Each scene shows the same named points in several views. A view is turned or mirrored, and shifted as a whole, has a little noise and may leave points out.
In the rows, zero is written as 128.

Scene 1
View 1
diso: [103 119 190 102 116 114 131 133 108 181 171 149 132 126  89 142 117 100
 153  71 132 135]
pab: [164 119 117 106 148 108 104 133 188 154 145  93 114 151 110 107 136 180
 151 107  76 164]
zun: [156 129 113 115 138 101 128 159 169 143 173 134 133 168 127  67 108 169
 143 109  83 183]
kasi: [150 121 130 108 137 107 121 143 168 159 158 122 121 149 111 107 123 157
 149 102  94 162]
gef: [151 126 121 112 135 103 130 157 166 150 170 136 129 160 122  80 111 161
 144 107  91 176]
Des: [164 114 115 105 139 107 123 147 191 164 143 119 108 143 113 123 128 165
 146 114  97 161]
pafo: [126 123 163 106 132 111 113 128 135 163 165 118 131 143  97 114 125 138
 155  81 100 150]
Beg: [186 119  75 115 139  98 143 178 217 151 152 144 108 161 140  85 110 184
 134 140  90 187]
zot: [135 110 163  96 136 117 101 112 157 178 136  94 109 123  84 162 147 142
 159  85 104 132]
mube: [150 114 125 107 123 106 148 165 176 175 153 159 111 135 117 131 112 137
 139 115 123 158]
pirev: [145 116 128 110 117 105 158 172 166 174 163 176 116 137 121 123 103 127
 137 114 130 161]
gada: [124 131 150 114 120 103 146 163 125 155 192 170 145 158 119  76  94 127
 143  91 112 171]
Soga: [154 104 136  97 135 114 117 130 188 184 125 110  95 119  96 172 143 147
 151 107 113 137]
bab: [147 115 138 104 135 110 119 137 169 169 148 119 113 137 103 132 130 150
 150 100 103 151]
rosig: [155 108 131 100 136 113 117 134 186 177 132 111 102 127 101 154 139 153
 150 107 106 144]
View 2
Soga: [143 176 177 110 101 185 106  60 119 116 131  99 166  93 120 117 133 170
 157 158  83 162]
gef: [146 122 140 135 128 132 129  91  90 146 110 148 108 107 119 106 152 180
 186 131  99 128]
gada: [150 121 126 172 145 122 121  97 109 158  98 173  87 101 127 146 161 161
 162 146 124 155]
diso: [151 172 151 175 141 171 101  83 132 149 112 149 138  96 130 167 163 142
 127 165 129 205]
pab: [144 146 159 108 119 165 128  86  80 138 126 120 152 114 113  80 151 183
 191 121  83 129]
zun: [146 113 135 132 130 125 133  96  82 148 110 153 102 111 117  98 154 184
 195 125  98 118]
Des: [144 145 159 113 110 155 120  75  99 129 122 120 136 102 117 101 139 181
 180 141  84 134]
zot: [146 190 175 128 122 201 106  75 111 134 132 112 183 106 121 119 155 159
 147 146  98 185]
pafo: [149 159 149 153 141 169 117  93 101 154 117 145 146 111 122 124 168 159
 156 136 114 173]
Beg: [140 105 148  98  97 114 130  72  93 120 113 125  91  95 115  90 122 199
 207 141  71  91]
View 3
diso: [146  99  61 131 119  79 117  65 126 158 111  87  37  94 150  86 116 127
 111  80 129 155]
pafo: [145  94  97 137 137  90 120  99 116 165 125 108  77  99 150  91 132 119
 129  98 124 123]
Soga: [118  98  79  73 132 112  88 110  94 158 107 117 114 132 121  77 129 114
 155  67 112 155]
mube: [115 102 104 100 137  97 110  47  95 146  88 122  99 102 149  92 121  83
 171  89 126 150]
pab: [126  92 131 113 154 112 109 125  93 166 124 137 140 117 139  91 146 100
 168 103 114 107]
pirev: [116 104 103 109 134  89 118  22  99 142  83 117  83  91 158  96 116  78
 168  94 132 154]
gada: [139  98 120 160 139  75 139  33 115 153 105 112  63  71 177 105 123  86
 147 117 138 122]
Beg: [103 100 159 101 161 110 116  59  76 147  90 154 157 104 154 103 137  53
 212 114 123 117]
kasi: [128  95 120 122 146 100 116  91 101 160 114 125 111 103 148  94 136  97
 161 102 122 120]
Des: [117  97 120  99 148 109 105  94  90 157 107 132 129 115 140  90 136  91
 174  94 118 128]
rosig: [120  97  92  85 138 111  94 107  95 159 109 121 117 125 128  81 132 109
 158  78 114 143]
bab: [127  96 101 107 139 102 107  97 102 160 113 119 105 112 139  87 132 106
 153  89 119 133]
zot: [136  94  73  99 131 105  96 131 110 167 125 106  93 125 125  76 134 135
 128  73 112 142]
zun: [127  95 152 143 158  96 131  73  97 158 113 138 120  88 166 106 139  76
 176 125 128 100]
gef: [128  96 139 137 153  95 127  72  99 157 111 132 112  90 162 102 136  82
 169 117 127 108]
View 4
mube: [132 128 160 114 150 127 160 126 152 114 129 163 123 157 105 120 158 119
 143 101 146 106]
pafo: [138 123 114 116 123 138 146 103 160 123 111 158 131  94 141  88 156 124
 112 108 156 109]
diso: [163 117 117 133 117 148 160  74 149 111 105 163 139 114 121  71 193  87
  98 102 153  92]
zot: [124 101  99 117 144 150 121 116 144 116 111 152 136 102 135 106 158  71
 104 103 170 153]
bab: [122 118 127 110 145 135 137 128 153 120 120 157 127 118 128 115 146 111
 128 105 158 132]
Des: [109 122 141 102 156 128 136 147 156 122 129 155 120 130 125 133 131 126
 143 106 156 138]
Soga: [116 103 125 113 162 144 125 136 139 111 123 153 130 137 115 130 154  68
 123 100 166 157]
pab: [ 98 121 124  96 151 128 123 153 161 130 124 152 120 100 145 132 115 140
 139 110 161 149]
zun: [113 143 149  96 134 114 150 141 174 135 127 160 114 105 142 118 117 190
 152 113 146 103]
rosig: [115 110 127 109 159 139 128 137 145 115 124 154 127 131 121 129 147  89
 128 103 163 150]
pirev: [142 134 168 117 143 125 171 116 155 113 129 166 123 161 101 112 165 128
 145 101 142  89]
kasi: [118 126 134 105 141 128 141 131 161 125 123 157 122 113 134 115 137 139
 135 108 154 122]
gada: [152 145 151 117 114 122 177  96 171 125 118 167 124 116 128  81 160 170
 132 109 138  63]
View 5
zot: [ 84 159 139 139  99 169  84 118 167 140 170  97 119 149 172 163 153 118
  58  99 165 183]
pirev: [ 98 175 114 130 155 141  98 137 124  89 129 126 128 130 115 141 169  82
 126  87 143 148]
rosig: [ 97 164 135 138 128 172  92 112 155 141 156 108 113 126 150 162 150 108
  96 105 150 187]
zun: [100 161 121 156 109 110  81 158 144 105 143 141 128 115  95 131 107 130
 149 109 152 148]
Des: [101 164 132 146 126 154  89 123 150 135 149 123 114 111 125 153 128 118
 127 111 147 180]
diso: [ 75 166 119 125 111 140  88 146 143  83 152 102 141 181 160 145 189  87
  49  71 170 139]
kasi: [ 95 161 127 148 110 137  84 139 151 119 152 124 123 127 124 145 128 121
 116 105 155 164]
Beg: [116 168 124 152 149 139  92 131 135 127 132 145 112  81  86 141 107 117
 184 120 131 174]
mube: [100 173 120 132 151 151  96 129 131 105 135 122 123 125 122 147 161  89
 122  94 143 160]
gada: [ 86 166 108 139 116 101  84 172 131  66 136 132 145 153 106 125 151 101
 114  81 160 119]
bab: [ 92 163 130 142 115 152  86 129 154 126 155 114 121 132 141 152 142 114
  99 102 155 172]
pafo: [ 81 158 127 143  91 131  80 148 155 107 160 113 133 156 145 144 145 119
  77  92 168 152]
Soga: [ 96 166 137 135 132 184  93 103 157 148 158 103 110 127 160 167 156 105
  87 103 149 195]
gef: [ 96 162 122 151 110 115  82 155 144 104 144 135 128 123 105 134 118 123
 135 105 154 148]

In a view up to two points have been moved. Name them for each view, in the order of its rows, or write -.
view 1 | diso, Beg
view 2 | Des, zot
view 3 | pirev
view 4 | pafo, zun
view 5 | rosig, gef

Scene 2
View 1
Zove: [116 113 103 116 117 155 141 121 105 154  88 115 102 161 125 130  63  84
 127 116 135 120]
zelon: [109  97 123 143 186 158 135 145 100 145 126 164 178 102 108 129 118  99
 130 112 147 132]
bop: [109 112 111 130 151 162 134 132 127 148  87 133 130 143 120 112  98  78
 133 125 154 139]
Geso: [112 108 109 130 149 158 139 133 110 149 100 136 134 139 121 123  93  86
 127 117 146 129]
dom: [112  97 133 138 181 154 130 139  97 144 132 162 178  93  98 137 107 105
 139 113 142 131]
Zov: [117 112 112 116 124 153 137 121 104 151  96 118 111 148 117 134  63  88
 134 116 135 122]
pez: [101 103 130 154 214 167 126 153 136 140 112 175 196  93 105 104 151  87
 140 127 171 156]
Fepe: [119 105 121 117 132 149 136 121  91 148 113 128 128 128 106 146  62  99
 138 113 128 119]
nutaz: [115 116 128 114 132 154 126 118 125 145  91 120 118 135 101 128  69  86
 154 129 143 136]
dol: [110  98  83 145 157 161 155 149  87 156 107 150 141 155 149 121 109  86
  92 100 144 116]
tas: [104 109  70 150 158 173 155 153 123 156  74 142 126 183 166  91 128  64
  89 114 166 133]
vulu: [110  99 132 139 184 157 129 140 106 143 126 162 178  95  99 130 114 100
 141 116 148 136]
View 2
pez: [ 82 140 117 142 106  64  93 182 145 107 134  94 157  88 104 102 115 108
 135 152 183 129]
dol: [ 97 126 113 145 123 150 138 164 157 158 135 113 104 117 153  80 127 110
 124 140 108 123]
Geso: [104 116 112 152 104 138 122 161 129 120 123 125 105 124 129  86 141 136
 135 151 119 112]
Fepe: [ 88 116 118 166  93 150 121 158 135 104 121 150  83 133 115  82 150 147
 146 162 102 116]
bop: [118 110 108 147 104 131 118 162 111 117 120 116 115 125 132  90 142 140
 132 148 129 103]
nutaz: [113 104 111 160  88 141 112 156 103  92 111 140  97 136 114  88 155 161
 143 160 117 100]
tas: [138 111  99 127 133 145 141 164 123 171 129  84 128 117 177  85 126 111
 109 126 123 103]
vulu: [ 69 137 122 156  98  95 100 173 153  99 132 122 125 103  98  93 127 121
 145 161 151 132]
zelon: [ 68 140 122 155 104 103 108 173 162 112 135 120 121 103 107  90 124 114
 141 156 143 135]
Zove: [119 102 108 157 102 170 133 152 113 121 115 140  82 143 141  80 155 153
 134 151  91 100]
Zov: [110 106 112 161  97 162 127 154 118 111 116 143  83 140 129  81 154 153
 140 156  97 105]
dom: [ 61 140 125 161  96 103 103 171 163 100 133 132 114 106  96  91 129 121
 147 163 141 137]
View 3
dom: [111 170  79 144 109 157 151 152 131 157 139 139 109 186 106 156 106 122
 146 117 103 160]
Fepe: [103 136 121 159 132 171 147 175 115 170 135 118 127 164 128 139  93 145
 152  96 156 139]
tas: [166 192  93 182 141 123 155 160 115 123 170 101 129 101 150 116 146 162
 132 136 139  82]
vulu: [112 176  79 142 111 158 152 145 134 143 140 138 107 174 106 150 112 117
 148 123  95 158]
Zov: [109 136 133 163 143 170 148 175 111 157 140 107 132 141 138 127  99 150
 152  99 164 123]
Zove: [116 137 136 170 147 166 147 178 107 156 144 101 136 130 144 122 103 158
 150 100 173 112]
Geso: [122 160 109 161 133 157 150 162 119 146 147 114 124 142 131 131 113 143
 147 114 138 126]
nutaz: [ 92 138 142 152 143 188 148 161 117 140 134 108 127 133 132 120  99 133
 161 104 150 137]
zelon: [123 179  73 149 110 147 152 150 131 151 145 136 109 177 110 152 115 126
 142 123 101 150]
pez: [123 204  65 136 108 151 156 124 142 112 150 139  99 154 104 142 134 104
 146 146  64 156]
bop: [119 164 117 158 137 164 151 155 121 128 147 110 123 125 134 121 119 137
 150 121 134 122]
dol: [153 176  81 178 128 123 152 173 115 159 160 116 126 150 137 141 124 163
 132 118 144 103]
View 4
bop: [101 146 138 147 151 156 127 129 172 137 140 114 162 117 162 121 147  89
 149 131 147 158]
zelon: [ 87 170 122 137 145 168 150 158 137 158 110 124 153 134 110 116 129  99
 140  98 142 151]
vulu: [ 84 164 134 134 149 173 153 157 127 157 103 125 150 134 110 112 118 101
 141 109 135 158]
pez: [104 169 146 128 165 180 156 160 122 172  61  99 136 116 127  98 109  89
 163 105 122 158]
tas: [132 177 114 155 150 142 115 132 207 150 127  79 158  96 191 122 180  65
 167  94 156 138]
Geso: [ 93 155 125 147 142 154 129 136 171 138 148 124 166 128 145 127 151  94
 139 117 153 152]
nutaz: [ 83 127 147 146 147 159 126 122 164 122 165 137 170 130 151 127 138 102
 133 154 149 168]
Zove: [ 89 140 124 156 137 143 115 119 192 120 186 133 179 129 161 138 166  95
 132 135 164 155]
dol: [105 183  98 152 135 144 128 147 188 152 141 108 165 123 144 128 171  83
 146  81 161 134]
View 5
dom: [120 121 127 170 125 143 100  48 118 119 151 106 116 116 120 114 181 125
 145 115 150 138]
pez: [102 128 100 186 144 156  95  35 115 150 133 103 107 166 125 129 189 119
 153 159 184 145]
vulu: [118 123 120 171 131 147  97  47 118 128 148 108 116 129 121 117 179 123
 148 129 157 139]
bop: [129 132 101 149 144 140  97  76 125 121 156 115 145 140 129 147 118 137
 136 154 124 143]
Zov: [147 129 118 132 134 131 100  93 129  99 171 122 157 108 126 141 101 142
 132 129  94 138]
Fepe: [146 125 130 138 126 132 101  84 126  97 172 119 147  95 121 125 125 137
 136 113 104 134]
Geso: [127 129 109 150 136 135 100  74 127 111 156 111 143 127 127 146 122 141
 133 138 115 143]
tas: [ 89 139  72 167 148 125 101  64 139 112 132  91 147 165 141 200  94 163
 108 169 104 159]
nutaz: [158 130 116 129 143 142  96  96 121 116 175 130 155 120 123 125 111 130
 147 145 116 134]
zelon: [109 123 118 176 128 142  99  44 121 120 144 101 115 127 123 128 176 129
 140 123 149 142]

In a view up to two points have been moved. Name them for each view, in the order of its rows, or write -.
view 1 | vulu
view 2 | Fepe
view 3 | nutaz
view 4 | zelon, Geso
view 5 | bop
